The views of a scene show one set of named points, each view turned or mirrored, and shifted as a whole, with a little noise and some points left out.
In the rows, 128 means zero.

Scene 1
View 1
gon: [124  98 142  88 164 125 108 120 142 117  91 130 146 115 178 103 173 152
  76 149  85  85]
ret: [132 117 156  50 185 143 155 135 135 131  71 126 119 110 156 133 150 150
 116 142  87  64]
lidin: [134 106  99 123 169 129  94 130 129 118  65 115 145 100 185  96 132 161
  50 145  95  57]
vadu: [130 166 107 105 155 149 115 171 133 119  55 110 103  85 174 119 117 116
 120 190  94  89]
Gizi: [122 122 113  82 169 143 112 128 138 128  72 110 123 100 152 118 139 149
 106 150  90  68]
Ganeg: [132 139 113 114 158 138 106 155 132 113  68 120 124  94 190 107 135 133
  88 174  91  84]
Lan: [131 142 105  66 174 138 131 139 166 131   1  88 132  97 128  97  65 119
  91 190 100  64]
maf: [129 102 133 114 155 120  95 130 144 108  84 133 154 112 199  87 167 141
  53 165  87  94]
pasa: [124 129 148  21 178 135 155 125 178 135  17 102 135 114 113 108 100 115
 116 188  92  80]
sel: [135 110 103 115 165 121 100 131 152 115  37 111 158 104 178  78 109 140
  37 171  97  67]
vita: [115 170 100  99 136 149  92 161 154 115  57 100 107  85 154 108 123  98
 135 216  91 118]
mife: [125 121 159  44 174 140 145 131 149 127  70 123 123 113 149 123 153 136
 123 161  84  85]
setiz: [112 105 134  43 169 135 122 106 167 132  66 107 137 115 123 110 143 139
 113 159  87  83]
zizef: [120 146 116  87 147 136 103 146 161 116  50 107 127  97 157  98 125 108
 107 202  91 107]
vubud: [113 101 125  77 162 134 101 111 147 124  88 116 138 110 151 110 163 152
  97 148  87  82]
Lozik: [112  89 128  40 175 127 117  90 174 134  53 102 157 119 116  99 129 146
  87 153  90  72]
Vefa: [126 141 144  72 162 147 131 152 135 123  82 125 109 102 165 127 157 130
 133 171  85  93]
fupes: [113 110 137  69 152 126 103 116 168 119  70 117 148 115 150  95 155 125
  93 181  86 109]
zif: [118 123 137  80 155 142 110 134 138 120 100 124 120 105 167 122 178 139
 123 160  83  99]
View 2
gon: [153 113 192 103 141 105 104  70  65 137 155 126 133 144 157 104 137 171
 162 125 129  98]
pasa: [129 164 174 112  79 143  68  97 128  69 114 102  96 127 129 142 142 168
 115 120 145 119]
ret: [132 118 192 104 105 138  95  86  95 112 149 117 136 158 139 117 114 167
 127 145 138 151]
vadu: [147  88 170 159 113 169  75  66  86 101 157 132 120  81 154 113 165 169
 113 145 117 122]
mife: [130 127 186 111 108 127  80  79  98 101 133 116 137 149 123 122 125 175
 133 138 136 134]
vubud: [158 136 196 122 146 120 114  70  98 122 142 126 137 139 139 106 127 178
 150 116 130 102]
Ganeg: [152  93 176 137 125 148  90  68  69 120 163 130 116  98 169 106 164 164
 134 136 119 103]
Lozik: [153 179 193  95 122 118 112  94 123 103 128 111 100 147 148 122 124 172
 143  96 146  92]
sel: [160 122 175 104 120 137 106  90  72 125 165 120  71 102 207 110 173 150
 148 106 132  68]
lidin: [167 108 188 112 137 142 128  84  70 142 179 128  95 116 202  96 153 154
 148 115 129  89]
Lan: [144 154 166 124  81 172  83 103 125  74 137 108  63  93 172 133 162 155
 104 109 142 102]
zif: [149 108 191 135 142 123  92  57  81 120 144 130 155 131 124 107 134 183
 143 139 122 119]
Vefa: [138 102 183 137 117 140  76  65  87 106 142 126 148 122 125 115 138 177
 125 148 123 136]
zizef: [149 123 168 145 117 141  66  67  93  92 133 123 109  83 144 122 172 177
 129 123 120  87]
setiz: [149 160 192 112 124 123 101  83 119 100 126 116 122 143 130 122 124 177
 138 112 139 109]
View 3
zizef: [151 115 133 142 172 130 142 134 121 129 169 106 114 122 116  74 151 149
 164  85 145  90]
mife: [150 109  91 155 156 158 143 125 127 129 126 118 110  80 121  86 129 119
 164 137 108 116]
gon: [128  96 115 138 146 150 145 143 135  97 132  90 119  72 121  72 124 168
 148  95  76 140]
maf: [126  98 135 135 151 133 142 157 141  87 138  88 128  93 125  69 133 186
 140  69  70 132]
vubud: [127  93 113 132 145 161 144 121 131 104 150  91 106  63 116  75 126 160
 158 106 105 139]
Lan: [174 108 132 129 177 133 129  95 150  82 166 137  85 120 127 112 160 127
 140 110 171  60]
zif: [122  99 105 149 143 152 149 143 107 140 136  91 122  81 110  69 129 150
 167 109 109 137]
vita: [141 115 135 147 168 122 144 141  95 156 177  99 116 137 102  70 158 148
 173  82 177  85]
setiz: [154 102 104 134 161 168 142  99 146 105 156 108  94  61 125  82 128 132
 164 124 115 121]
Vefa: [131 105 100 157 146 144 146 144 103 146 127 112 120 101 111  83 139 133
 163 123 126 116]
fupes: [156 113 120 141 172 153 143 124 144 118 167  95 112  83 126  59 132 152
 169  88  99 120]
vadu: [123 101 125 148 145 118 142 153  94 130 137 112 117 134 105  93 156 150
 149  99 161  91]
sel: [141  95 150 121 161 124 132 131 157  49 153 106 105 109 128  96 147 181
 122  69 111  97]
Ganeg: [121  95 131 140 143 123 140 155 113 105 138 104 121 118 111  89 148 169
 140  87 128 106]
Lozik: [165 102 112 124 170 172 137  85 166  84 168 109  85  53 131  85 128 135
 159 118 110 118]
pasa: [187 119 103 145 182 154 136  95 151 117 155 139  91  97 134  96 143 100
 165 136 142  78]
lidin: [113  79 141 118 137 132 137 138 138  56 138  96 108  91 118  98 140 189
 121  82 110 121]
ret: [139  95  88 152 139 157 142 128 123 114 107 123 109  74 121 102 130 121
 150 147 107 123]
Gizi: [125  89 114 133 141 151 142 120 120 103 142 105 101  81 112  96 137 151
 149 116 133 120]
View 4
maf: [121 138 128 148 181 124 130 176 134 149 125 153 126 173 194  74 122  81
 117 107 112 140]
fupes: [143 127 108 147 176 121  98 166 105 111 121 115 107 159 185  94 125  96
 135 133 110 167]
setiz: [142 120 110 163 163 127  94 139  77  96 112 117 128 138 180 122 143 109
 149 141 117 173]
Gizi: [102 129 100 156 164 120 114 146  95 101 119 132 152 145 178 112 152 100
 143 112 136 152]
ret: [111 138 109 181 147 160 115 132  68  99  96 134 139 143 170 126 131 122
 136 110 140 136]
Vefa: [ 99 142  81 157 157 149 110 157  93  76 104 116 124 156 166 104 117 111
 133 103 148 141]
pasa: [132 105  94 157 159 152  79 146  49 101 140  73 112 153 157 151 156 140
 137 138 121 167]
zizef: [104 121  76 125 178 124  97 182 109 102 148  87 115 173 164 101 140 104
 126 115 127 158]
vadu: [ 66 134  64 130 168 133 115 176 110  90 140 102 140 173 157 104 141 107
 124  87 151 135]
zif: [112 147  93 157 162 132 112 156 110  80  93 137 127 149 180  87 110  93
 140 111 137 149]
lidin: [ 95 127 126 149 176 109 138 160 123 155 144 157 166 164 192 100 166  83
 125  99 121 140]
sel: [106 114 125 136 184 114 125 172 116 172 166 129 146 177 184 109 172  94
 115 110 107 147]
vubud: [127 133 114 160 167 115 113 147 105 105 107 145 140 143 190  96 136  87
 145 125 121 162]
mife: [125 134 101 173 154 155 102 142  72  91  98 118 119 146 169 120 122 119
 137 122 133 148]
Lozik: [155 108 129 166 168 117  94 135  73 122 125 121 134 138 189 129 160 107
 148 152 103 181]
vita: [ 85 126  43 107 179 114  90 192 119  62 145  71 115 171 157  90 135 100
 133 108 143 164]
Lan: [102  94  89 135 172 130  93 160  68 128 178  74 138 167 157 154 192 129
 128 123 121 162]
Ganeg: [ 84 135  92 138 173 128 125 175 120 118 137 126 141 173 173  95 140  94
 119  91 137 135]
View 5
Lan: [ 92  97 116  81  93 144 122 112 133 144 173 179 104 211 193 188 149 127
 143 105 123  94]
maf: [111 145 124 178 103 161 172 151 118 129 107 144 104 161 120 160 200 105
 148 122 154 125]
Gizi: [ 95 127 122 144 106 126 142 132 157 144 143 175 116 182 137 150 164 140
 133  95 150 148]
vadu: [ 76 131 126 160  88 128 110 136 168 102 154 145 126 201 160 187 144 112
 139 111 165 131]
zizef: [105 120 110 139  66 130 134 131 142 119 148 147 116 185 172 180 142 106
 145 137 144 126]
Ganeg: [ 88 137 127 167 101 142 135 142 150 113 137 146 117 186 146 176 172 110
 143 112 163 125]
lidin: [ 93 141 124 157 140 156 161 145 141 139 126 162 111 179 142 160 220 125
 142 102 158 107]
zif: [101 135 122 174  82 122 146 139 157 128 131 161 120 168 118 149 146 126
 135 106 157 171]
Vefa: [ 92 126 130 163  71 125 124 131 154 121 141 159 116 185 120 165 123 121
 135  95 153 169]
sel: [100 129 121 132 124 168 159 139 118 137 130 156 101 186 163 174 213 112
 150 117 142  84]
mife: [101 115 132 139  69 136 136 124 132 145 138 177 102 180 109 152 124 130
 135  83 133 171]
Lozik: [125 105 109 103  90 139 168 120 118 181 139 197  97 167 143 135 162 145
 139 105 115 141]
vita: [ 96 123 104 151  57 110 118 133 169 102 160 137 132 190 189 187 126 105
 142 148 158 135]
fupes: [123 122 109 147  60 137 163 135 121 141 127 158 105 160 138 152 149 113
 145 134 134 149]
setiz: [118 109 112 121  77 127 157 122 132 166 141 188 105 168 133 138 142 142
 136 104 124 159]
ret: [ 90 120 144 142  90 140 131 125 138 145 139 184 102 188  99 153 135 138
 132  62 137 169]
gon: [113 138 126 170  99 149 169 144 126 142 112 163 105 160 105 143 181 121
 141 103 148 151]
pasa: [106  90 122  87  56 138 127 108 119 156 163 187  96 198 155 167 112 130
 139  96 110 139]
View 6
mife: [104  92 107 151 107 128 127 150  97 138 136 111 109 105 152 144 136 175
 152 149 110 125]
zizef: [ 90 147 122 151 116 110 135 159 101 120 169 117 101 114 129 144 172 157
 137 130 166  82]
pasa: [ 82 113 101 165  87  90 122 170  76 136 105 100  75  95 147 139 132 182
 164 149 154  96]
setiz: [ 81 121 106 165 105 132 131 152  95 123 130  98  92  86 162 144 144 160
 152 177 111 110]
vita: [ 93 152 134 122 113 116 129 153 116 133 172 133  97 116 112 160 193 148
 142 112 177  67]
ret: [127  84 116 154 100 125 114 137  90 140 150 103 109  98 156 147 133 162
 147 152 103 135]
Vefa: [116 100 121 132 113 133 124 141 109 143 161 124 115 113 135 153 159 162
 145 128 121 117]
Lozik: [ 76 135 103 189 100 123 133 156  82 109 131  81  86  78 175 134 135 158
 145 195 113 111]
maf: [111 142 118 184 146 136 147 149  99  92 219  99 139 124 159 124 157 153
 103 157 114 126]
gon: [108 121 113 176 134 147 140 142 102 106 191 100 133 110 164 134 150 155
 119 168  94 134]
lidin: [136 146 135 188 117 114 121 133  82  97 225  79 115 101 165 134 154 123
 104 170 123 123]
fupes: [ 74 141 105 172 130 137 148 160 104 108 160 107 114 108 153 134 157 167
 134 163 124 105]
Ganeg: [130 132 133 154 118 116 123 141  98 118 207 108 119 118 139 143 167 140
 118 132 143 110]
vubud: [ 99 128 117 164 121 149 134 137 105 114 172  99 111  93 163 145 156 145
 132 176  95 120]
Gizi: [117 122 127 155 101 128 118 133  95 126 171  98 100  93 154 150 156 138
 136 161 116 116]
zif: [104 111 119 140 126 156 134 138 119 130 171 121 125 109 146 152 164 155
 137 148 100 122]

In a view up to two points have been moved. Name them for each view, in the order of its rows, or write -.
view 1 -> vadu, pasa
view 2 -> vubud
view 3 -> setiz
view 4 -> vita
view 5 -> zif, fupes
view 6 -> ret
